Each row is a point on a landscape with many valleys, with its height.
A ball rolls from a point to the lowest of its 6 nearest points, and stops where none of them is lower. Distance is the straight distance between rows; heights are no part of it.
j_341 h=413: [121 119 142 149 142 197 119  83 202 103  92 207 135 104 192 100 160 157
 169 122]
j_459 h=344: [104 163 109 101 107  91 112 131 110 157 143 109  90 125 145 168 127 135
 145 125]
j_232 h=739: [160 108 141 118 138 164 131 137 173 118 125 136 162 138 118 125 124 120
 105 124]
j_234 h=622: [124 123 139 151 147 157 110  99 192 111 108 190 140 106 178 145 147 154
 138 101]
j_906 h=388: [119 158 110 141 138  73 111  90 144 124 124 151 116 127 163 190 134 151
 118 102]
j_410 h=760: [127 115 151 182 162 123 102 118 183 135 127 213 121  98 152 151 154 148
 131 108]
j_813 h=536: [106 170 146  94 144 198 132 179  97 112 115 124 147 108 108 111 118 177
 137 123]
j_449 h=427: [151 137  97 111 115  67 115 133 134 139 128 105  87 166 106 119 122  90
 109 153]
j_681 h=317: [144 150 134  75 158 121 140 171  72 130 111 117 141 108  56  96 132 123
 110 156]
j_443 h=564: [150  95 141 117 134 213 126 116 185 100 120 157 169 116 155 105 131 148
 133 126]
j_716 h=746: [146  80 156 198 145 183 141 125 189 129 164 188 154 102 169 100 143 117
 156 124]
j_253 h=923: [140  98 113 231 139  94 157  81 142  99 124 154 162 165 177 148 160 127
  89 113]
j_694 h=251: [ 93 123 106 100  96  79 122 121  68 149 125  43  62 135 115 103 100  83
 163 162]
j_695 h=724: [117 115 128 216 161  82 105  90 155 122 120 201 117 116 147 178 148 152
 102 123]
j_316 h=295: [ 90 142  95 111  91  65 113 116  87 161 143  73  68 138 148 157 116 118
 172 135]
j_485 h=303: [108 146 145  83 101 110 151 128  70 129 123  66 111 128  91 118  87 103
 139 132]
j_924 h=504: [129 152 144  72 127 155 161 138 103 110 108  86 162 118 101 128  98 128
 123 122]
j_242 h=839: [169 108 130 154 130 127 141 131 164 125 141 130 144 160 111 121 130  87
  85 121]
j_961 h=734: [152 122 128 148 142 103 106 133 168 146 144 167 113 137 131 150 149 121
 106 117]
j_22 h=489: [139 101 144 149 140 196 122 109 198 108 120 189 153 114 180 108 146 143
 148 117]
j_344 h=371: [141 151 101 110 114  65 111 122 131 139 135 105  97 162 131 149 121 111
 113 132]
j_43 h=542: [125 156 119 120 131 121 118 100 162 116 112 148 131 122 170 172 124 150
 128  94]
j_542 h=308: [ 96 123 102  94 114 101 108 161  81 179 136  59  72 115 104 115 135 111
 168 179]
j_27 h=486: [ 92 161 131  96 150 147 135 180  25 121 129 122 159 101  57  91 138 161
 143 129]
j_557 h=221: [158 101 150 163 143 162 122 141 186 132 147 166 148 134 139 127 141 124
 111 108]
j_605 h=307: [130 148  81 117 122  49  96 116 121 149 135 104  75 153 142 149 140 109
 129 146]
j_366 h=555: [130 161 138  90 144 151 113 187  93 143 135 123 123 110  84 121 124 161
 129 148]
j_860 h=681: [151  86 161 157 155 226 127 148 179 119 133 202 152 114 150  67 143 146
 163 137]
j_675 h=505: [169 110 139 100 138 142 150 130 134 108 104 114 174 139  79 106 113  88
  85 140]
j_499 h=530: [154 115  89 180 120  51 119 118 144 129 134 149  90 179 129 129 156  94
  86 134]
j_273 h=539: [125 140 129  79 127 212 143 121 148  90  96 114 173 113 148 122 113 157
 138 114]
j_24 h=838: [145  90 172 193 155 180 130 154 186 144 154 210 137 105 156  95 146 134
 161 117]
j_615 h=638: [151 111 114 190 135  73 118 123 156 148 153 168 107 147 129 147 161 105
  87 120]
j_844 h=252: [136 149 147 106 148 191 112 151 170 117 114 154 137 116 147 124 135 164
 138 113]
j_783 h=468: [ 90 156 150  84 135 165 159 163  41 101 111 106 170 106  77 102 118 149
 142 116]
j_859 h=387: [ 51 100 132 109  62 118 125 141  64 179 140  86  71 136 126 151 120 147
 190 128]
j_111 h=560: [173 107 147 111 153 160 144 157 137 124 114 134 169 132  74 103 126 105
  91 138]
j_532 h=314: [ 99 147 145  77 128 126 145 159  30 134 120  94 130 102  62  99 127 133
 139 143]
j_476 h=679: [128 160 135 103 133 125 106 144 151 140 129 142 111 118 141 162 134 153
 129 110]
j_323 h=367: [ 70 117 135  99  79 118 127 152  58 172 139  75  79 120 105 137 123 139
 175 151]
j_279 h=478: [120 162 134  87 123 137 121 171 104 142 134 108 116 114 104 136 122 147
 133 133]
j_998 h=246: [108 117  76 107 117  64  93 133  98 136  99  49  51 137 120  69 100  64
 157 183]
j_412 h=349: [ 83 150 141  91 100 142 137 169  56 143 132  92 111 110  86 128 115 151
 151 139]
j_463 h=412: [ 57 122 154  97  69 147 142 154  47 144 129 102 101 128  93 134 111 160
 168 124]
j_237 h=273: [107 144  82 120 101  49 119  93  76 137 119  57  58 167 159 115  97 101
 155 139]
j_992 h=411: [119 149 149  74 114 140 172 112  80 104  98  67 165 123  96 119  85 110
 130 117]
j_916 h=578: [128 152 136  79 119 158 149 125 132 107 113  94 156 130 133 144  94 134
 127 106]
j_929 h=449: [143  74 137 169 119 212 139  86 192 107 155 195 163 102 186  72 139 132
 162 140]
j_658 h=697: [143 136 154 128 146 149 105 150 177 136 127 176 123 114 145 138 144 156
 133 107]
j_358 h=771: [135  83 123 208 139 144 137  71 177  98 140 174 173 126 187 134 149 133
 123 111]
j_267 h=824: [147 106 118 232 144  87 143 109 148 126 153 162 136 149 153 136 158 101
  87 112]
j_296 h=462: [128 155 144  85 167 179 135 172  81 107 106 130 178 109  80  99 126 156
 121 133]
j_761 h=727: [161  66 148 185 134 204 148 120 178 127 175 161 173 102 161  78 134 108
 145 135]
j_324 h=416: [105 156 149  78 116 141 148 155  64 128 124  87 135 113  86 123 109 136
 136 133]
j_935 h=82: [138  90 126 139 117 205 123  68 195  94 119 185 159 110 194  97 144 147
 154 124]
j_582 h=783: [123 105 129 219 155  98 121  84 158 110 123 194 138 123 159 167 148 143
 106 114]
j_528 h=432: [160 136 126  87 127 102 140 127 124 116 103  97 137 143  75 105  99  84
  95 140]
j_228 h=796: [156 109 110 195 123  88 144 116 158 124 142 139 132 174 136 126 148  92
  84 113]
j_157 h=836: [139 104 144 223 159  97 120 124 163 150 163 198 114 108 143 147 158 117
 113 112]
j_965 h=339: [144 133  65 130 118  34 100 119 125 133 118 105  61 177 137 115 135  93
 123 159]
j_83 h=584: [154 144 132 102 134 118 110 156 144 147 136 132 110 132 110 145 133 127
 108 133]
j_510 h=172: [150  78 114 214 124 147 155  78 168 106 162 143 184 138 181 111 146 113
 114 121]
j_402 h=289: [116 150 110  94 104  82 118 126  96 146 136  68  82 139 120 133 105 102
 142 149]
j_574 h=690: [157  65 126 192 113 193 144  86 179 110 180 153 180 100 182  82 129 113
 144 136]
j_318 h=389: [130 157  92 143 130  41 134  80 106 113 107 126 117 173 169 179 123 141
 113 110]
j_683 h=197: [122 129  98  90 118  67 112 127  78 125  98  66  76 120  80  66 100  65
 137 179]
j_89 h=122: [116 146 125  77 137 116 126 174  53 151 130  92 112 105  65 102 134 126
 135 169]
j_530 h=671: [142 130 125 155 140  96 111 109 169 127 134 166 131 145 147 166 145 132
 105 102]
j_730 h=137: [125 154  95 127 130  54  99 105 127 145 132 128  92 140 147 176 142 134
 125 126]
j_120 h=355: [ 66 107 117 109  91 111 112 162  68 190 140  58  70 123 109 130 143 128
 191 169]
j_414 h=485: [129 160 138  86 119 135 132 145 121 126 131 101 128 127 113 148 107 132
 121 119]
j_427 h=629: [107 178 142  94 126 174 120 172 118 131 122 129 120 111 125 132 121 175
 145 111]
j_258 h=270: [ 88 124 128 101  75  91 140 105  63 150 139  57  71 140 123 136  92 108
 167 125]
j_639 h=541: [ 90 178 117 122 124 105 103 121 131 142 123 154  93  93 163 182 138 168
 145 101]
j_769 h=400: [112 155 106  95 113  98  99 150 118 171 148 105  80 115 127 158 141 137
 150 141]
j_950 h=666: [173  88 129 151 124 147 157 122 169 114 127 113 173 159 107 101 123  81
  77 129]
j_874 h=103: [138 141 145  96 156 206 122 161 146 109 110 145 160 112 120 111 123 159
 128 125]
j_975 h=291: [105 151 133  83 122 126 124 172  63 153 137  92 108 110  80 120 124 143
 140 154]
j_470 h=351: [139 153 120  89 108  85 131 124 107 124 118  72 102 142  96 117  93  88
 115 146]
j_417 h=563: [155 136 134  98 129 121 129 148 139 132 120 109 130 139  93 127 114 109
  98 138]
j_21 h=421: [142 131  95 156 132  54 100 115 145 144 140 152  92 155 135 156 158 114
 101 136]
j_148 h=376: [144 142 137  69 151  98 153 147  61 122  99 104 146 106  50  74 130  90
 110 150]
j_503 h=800: [112 119 111 200 158  84 121  66 143  97  93 180 144 139 168 189 134 166
  96 115]
j_85 h=582: [165 113 159 113 154 177 129 169 150 130 124 149 155 125  90 113 128 129
 103 136]
j_217 h=234: [158 131 139 113 145 127 100 170 149 159 149 155 102 127 110 141 147 138
 111 134]
j_907 h=477: [141 150 135  88 115 111 150 109 126 111 107  76 145 152 116 132  83 104
 114 120]
j_865 h=469: [ 62 139 154  97  95 163 150 163  31 122 124 106 134 116  79 116 113 162
 156 119]
j_802 h=318: [100 165 133  90 100 127 124 145 107 148 137 103  98 115 134 157 120 147
 148 113]
j_715 h=833: [156  92 113 235 142 136 161 100 162 117 175 139 167 131 178 108 146  94
 112 116]
j_805 h=695: [147 133 113 138 127  95 133  96 158 111 118 127 144 173 151 157 125 121
 105 103]
j_583 h=383: [114 143 110  90 129 123 101 190  77 181 143  87  90 111  88 121 143 145
 149 180]
j_346 h=802: [119 104 123 244 163  77 138  79 133 102 113 177 138 142 158 174 149 152
  93 133]
j_272 h=778: [146 107 126 133 132 162 124  93 188 104 125 150 168 136 168 141 131 139
 122 106]
j_618 h=906: [161  89 131 169 128 154 145 113 184 120 152 138 167 146 142 121 133 102
 104 115]
j_326 h=554: [ 63 155 154  92 111 191 160 159  46  96 110 110 164 111  92 108 107 166
 147 106]
j_293 h=222: [ 92 154 139  86  91 123 144 139  80 143 136  81 103 124 114 145  99 135
 152 122]
j_645 h=668: [163 109 125 101 125 160 145 100 164 101 109 105 183 148 127 127 110 113
 105 126]
j_376 h=385: [128 162 118  96 113  93 128 126 119 142 133  95 104 140 130 154 115 122
 127 124]
j_86 h=512: [146  77 115 154 105 180 134  55 182  89 135 156 186 132 191 114 134 138
 125 118]
j_99 h=583: [108 146 129 159 156 107  97  92 167 118  98 196 119  99 169 183 144 165
 126 105]
j_320 h=484: [127 164 114 110 107  82 145  95 113 118 120  79 119 164 151 152  91 117
 130 101]
j_957 h=907: [144  95 140 218 151 119 133 111 175 129 158 178 145 122 156 135 153 112
 117 108]
j_832 h=630: [152 106 162 131 155 200 124 158 175 122 128 170 157 124 127 105 135 146
 127 127]
j_147 h=494: [162  99 145 105 153 200 137 147 150 108 110 139 186 121 103 101 126 131
 112 136]

Call two points neighbours if one is among the 6 nearest of the other. Go from one point of each pair to the other, from neighbour to neighbour, staying as low as possible. Name the highest point that can't be avoided.
j_89 and j_935: j_443
j_874 and j_293: j_296
j_89 and j_557: j_832
j_730 and j_293: j_605
j_510 and j_935: j_86
j_683 and j_293: j_258
